A landscape with many valleys, sampled at points; each row gives a point and its height.
A ball rolls from a point to the lowest of its 2 nearest points, and stops where none of them is lower. Distance is the straight distance between rows; heights are no part of it.
dal height 398: 25, 1, 38, 1, 1, -37, 15, -33, 27, 12, -31, 17, -31, 10, -1, 52, -12, -4, -12, -20
rol height 495: -25, -11, 13, 18, -7, 24, -29, -8, -22, -31, 11, 33, 23, 24, 17, -30, 8, -9, 19, 1
vap height 543: -10, -21, 5, 19, -2, -4, -29, 0, -6, -15, 7, 0, 3, 26, -10, -32, 5, -33, 24, 1
Maf height 556: 4, 18, -17, -35, -48, -6, 48, 23, -1, 3, -42, -48, 26, -5, -9, 39, 7, 14, -5, -42
koli height 574: 38, 11, 16, -1, -24, -3, -27, -25, 16, -13, -8, 29, 10, 17, 10, -9, 16, -2, -4, -3
volo height 363: 19, -12, 20, -38, -47, 16, 5, 12, -22, -12, 6, -5, 16, -18, -13, 10, -4, -10, -9, -26
sok height 460: 4, -46, -41, -14, 13, 0, 5, -9, 0, -12, -36, -24, 10, -16, -18, 33, -3, 13, -4, 5
miz height 360: 26, -9, -38, -27, -29, -17, -6, 4, -9, -28, -24, -4, 16, -9, 3, 18, 15, -32, 5, -18
dol height 634: -24, 15, 5, -11, 16, 41, -22, 4, 13, 13, 14, -12, 10, 10, -7, 28, 8, 31, 5, 12
lerag height 443: -19, -21, 18, 16, 5, 16, -5, -10, -3, -22, 32, 1, 22, 22, 22, -23, 1, 21, 3, -23
Kot height 734: -34, 4, -5, 15, -4, 8, -32, -17, 6, 25, -3, -12, -47, 9, -11, 3, 7, 17, 7, -20
Dem height 257: -51, 18, -9, 43, 18, -13, -17, 6, 5, -8, 31, 15, -10, -5, 23, -42, -17, 11, 9, 6
vum height 410: -39, -24, -4, 27, -9, -20, 17, 15, -19, -24, -6, 3, -11, 2, -40, -11, -23, -8, 11, 16
durez height 185: -29, 15, -20, 30, 32, 31, -6, -11, 15, 9, 12, 20, 14, 27, 27, -25, 3, 15, 17, 30
sov height 539: 4, -54, -4, -13, 4, 20, 10, -8, -14, -36, -6, -2, 16, 6, 8, -7, 20, 25, -27, -7
gor height 718: 6, 14, 8, 15, -16, -1, -16, -12, 27, 20, 0, -12, -26, 4, -8, 24, -9, 11, 5, -28
fetul height 575: 23, 17, -12, -31, -25, 15, 47, 31, 13, -20, -14, -35, 15, 5, -19, 40, -13, 26, -17, -26
vufe height 266: 22, 27, 8, 11, -11, -31, 27, -1, 28, 10, -3, 16, -52, 4, -19, 32, -12, -10, 32, -20
gom height 258: 13, -10, -14, 26, 28, 13, -10, -19, 16, -12, 2, 16, 22, 23, 22, -7, -13, 17, 12, 19
zekif height 292: 40, 15, -50, -21, -20, -22, 18, 15, 17, -1, -26, -1, -7, -15, -11, 26, -2, -24, -2, -4
bofal height 90: -38, 23, -8, 46, 12, 9, 2, 13, 16, -9, 15, 15, -14, 21, 16, -43, -10, 17, 27, 49
tigi height 600: 35, -22, 4, -24, -16, 24, 1, 24, -23, 0, 18, 12, 41, 1, 6, -33, 21, 1, -15, -39
Zuzeg height 370: -7, -29, -35, 14, 27, -25, 29, 22, 5, 3, -14, -18, -13, -21, -9, 2, -5, -17, -4, 18
Domi height 622: 5, -13, 0, -18, -12, 0, -5, 18, -25, 15, 28, -14, 18, -8, -8, -41, 7, -27, -13, -36
fadi height 272: -21, 2, -2, 0, 36, -6, 42, 0, -13, 0, 5, 0, 13, 12, 4, -13, 1, -20, -17, 7
Tof height 609: -22, 35, 5, -11, 15, 37, -28, 4, 1, 23, 19, -5, -10, 2, 14, -14, 32, 15, 20, 36
tar height 478: -2, -18, 7, 14, 26, -10, -47, -1, -7, 23, -7, -4, -29, -17, -7, -21, 5, -12, 13, 43
tavar height 582: -11, 43, 19, -22, -6, 39, -36, -24, -21, 30, 7, 11, 12, 11, 35, -27, 24, 9, 1, 18
gibab height 414: 1, -26, -40, -9, -21, -18, 20, 29, -23, -43, -24, -23, 11, -27, -5, 0, 6, -12, 17, -1
Kili height 276: 18, -18, 8, 30, 6, -2, 0, 20, -15, -1, 15, 28, -4, -4, -20, -56, -1, 11, 7, 37
mos height 438: -3, 34, 27, 9, 21, 18, -13, -34, 13, 10, -2, 12, -3, -7, 45, 3, 1, 29, 2, 26
Zag height 585: 15, -23, 1, -24, -22, 22, 18, 6, -41, -19, 4, 40, 11, 12, 11, -33, 22, -1, -22, -28
Rolon height 355: -5, -8, -17, 9, -21, 0, 47, 7, -22, -17, -15, 7, 14, 0, -28, -12, -37, 1, -2, -3
Deda height 273: 14, -21, 8, -37, -1, -2, 27, 18, -18, -12, 7, -3, 6, -43, 0, 14, 15, -13, -18, -2
Vamid height 135: 16, 28, 8, 8, 22, -5, -26, -7, 17, 30, 21, -3, 18, -14, 11, 2, -11, -21, 1, -10
Vipi height 309: 36, 13, 12, 16, -19, -27, 16, -3, 6, -6, 13, 12, -24, 9, -33, 0, -21, -27, 11, -4
Zota height 532: -25, -32, 11, 20, 20, -8, -40, 25, -23, -3, 10, -13, -12, -3, -11, -12, 8, -32, 26, 27
takoz height 533: 2, -9, -9, -22, -57, -23, 55, -5, -17, -16, -53, -45, 19, -30, 12, 27, 11, 21, -2, -25
kube height 372: -2, 7, 19, 16, -1, 8, -48, -12, 0, 18, 15, 8, -7, -17, 7, -5, -7, -8, 11, 25
nosar height 647: -8, -14, -10, -15, 1, -14, 33, 12, -33, 10, 3, -45, -1, -7, -21, -18, 9, -22, -4, -24
Fazab height 350: -12, 33, 14, -15, 30, 10, -8, -21, 19, 35, -3, 21, -30, -11, 16, 40, 0, 17, -1, 38
sof height 654: 3, 33, 35, -3, -32, -3, -13, 2, 33, -22, 5, -12, -9, 2, -2, 50, -6, -3, -6, -41
Pater height 509: -6, 18, 45, 0, -9, 10, -25, -23, -1, 3, 20, -1, 24, 28, 28, -18, -6, 15, -20, -38
bol height 320: 5, -12, -28, 17, 29, -21, 31, 11, -2, -13, 19, -2, 17, 1, -4, -29, -16, -24, 8, 18
lolez height 347: 41, 39, 15, 7, 18, -27, -17, -5, 47, 36, -15, -7, 20, 17, 18, 20, -4, -27, -1, -23
Relan height 696: -33, -14, -25, 25, 12, -14, -27, -16, -11, 17, 2, -11, -11, 5, 0, -17, 2, 4, -7, -23
Gisuk height 693: -8, 12, -6, -32, -20, 33, -9, 13, -13, -13, 10, 22, -4, -2, -31, 9, -8, 4, -13, 19
dafo height 664: -18, 9, -1, -28, -15, 44, -38, 9, 3, -12, 7, 4, 28, -8, -12, 29, -3, 16, -4, -15
Pamop height 505: -13, -45, 1, -4, 17, 0, 13, -4, -1, -20, -8, -4, 0, -10, -8, 14, 1, 20, -17, 27
galar height 159: 0, 28, -14, -3, 18, -17, 36, 25, 27, 9, 3, 11, -39, -14, -6, 40, -14, -19, 27, 6
bab height 477: -70, -34, -11, 38, 7, -29, 12, 42, 2, -14, -1, 2, -13, -16, -30, -25, -22, -2, -12, 35
mesup height 506: 27, 37, 45, -17, 4, 23, -19, -8, 8, 27, 4, 3, 25, 35, 8, 5, 11, -22, -16, 14
munu height 189: 35, -15, 1, 18, -15, -3, -7, 3, 3, -2, 4, 9, -19, -7, -21, -36, -14, -5, 3, 2
Bizi height 507: -16, 14, 10, 17, 20, 18, -36, -11, 6, 18, -9, 11, -24, -21, 42, -15, 10, 43, 7, 63
dut height 493: 6, -16, -27, -11, -24, -47, 42, -4, -8, -8, -41, -38, -17, -33, 12, 22, -1, -4, 8, -10
tukif height 255: -7, 31, -14, -2, 41, -11, 9, 4, 37, 32, -5, 24, -50, -14, 12, 51, 4, 19, 28, 11
Vis height 549: 21, 10, 34, -22, -6, 23, -29, -13, -21, 24, 13, 22, 19, 8, 7, -23, 28, -6, -16, 13
korap height 450: -4, -43, -26, -21, -16, -31, 46, 13, -37, -22, -31, -39, 19, -43, 21, 17, 11, -14, 5, -7
vobi height 566: -2, -9, 7, -27, -4, 30, 2, -16, -9, -19, 11, 36, 10, 14, 17, -7, 15, 25, -31, -6
datof height 294: 3, 1, 12, 5, 33, -41, 18, -27, 16, 15, 2, 18, -5, -5, 21, 50, -11, 2, -21, -11
salog height 709: -15, 13, -28, -6, -11, 27, 2, -7, -12, 4, 0, 20, -14, 36, -33, -4, -1, 14, 2, 10
kom height 356: -22, -28, -7, 30, 11, 6, -30, -22, 17, -17, 8, -1, -1, 25, 9, -18, -7, 42, 6, 12
Nitid height 162: 14, -2, 5, -18, 17, -13, 34, -4, 10, 4, -1, -1, -2, -18, -4, 34, -6, -19, -23, -12
Maz height 197: -19, 0, -6, 19, 21, 4, 8, 27, 4, -13, 26, 8, -23, 11, -12, -33, 10, 2, 14, 40
zede height 581: 11, 39, 36, -8, -16, -8, -8, -6, 26, -18, 26, -3, 14, 4, 22, 7, -14, 0, -5, -31
gar height 448: 35, 49, 28, -11, 6, 3, -14, 8, 23, 32, -17, -16, 19, 36, -16, 26, 16, -37, -17, -9
gorab height 321: -13, -7, -3, -6, -3, 0, 49, -21, -11, -17, 5, 3, 17, 22, -1, -6, -20, -4, -9, -30
Zome height 503: 29, 26, 18, 12, -12, 3, -59, -31, 7, 12, -5, 3, 6, 4, 28, -20, 13, 1, 13, 8
velu height 667: -9, -10, -26, 9, 13, -5, 6, 9, -13, 41, 11, -28, -17, 0, -24, -28, -8, 6, -6, -17
Deza height 459: 9, -13, 20, -1, -24, 7, -38, 16, -14, -10, 12, -9, 13, -28, -28, 2, -14, -9, 4, -19
vut height 417: 40, -41, -32, 5, 25, -17, 28, -8, 1, 15, -33, -12, -19, -13, -11, 19, -1, 4, -8, 15

Where does a ball stop that starts at each point below?
nosar | fadi
Pamop | fadi
Maf | Nitid
salog | Vamid

Call two points neighbours if one is among the 2 nearest of the other. Go from one point of each pair to the other, from neighbour to neighbour, staying as low as possible. Name the highest point that can't be avoided.
galar and kube | vap
galar and Nitid | dal
munu and bofal | Kili
galar and bofal | Vipi
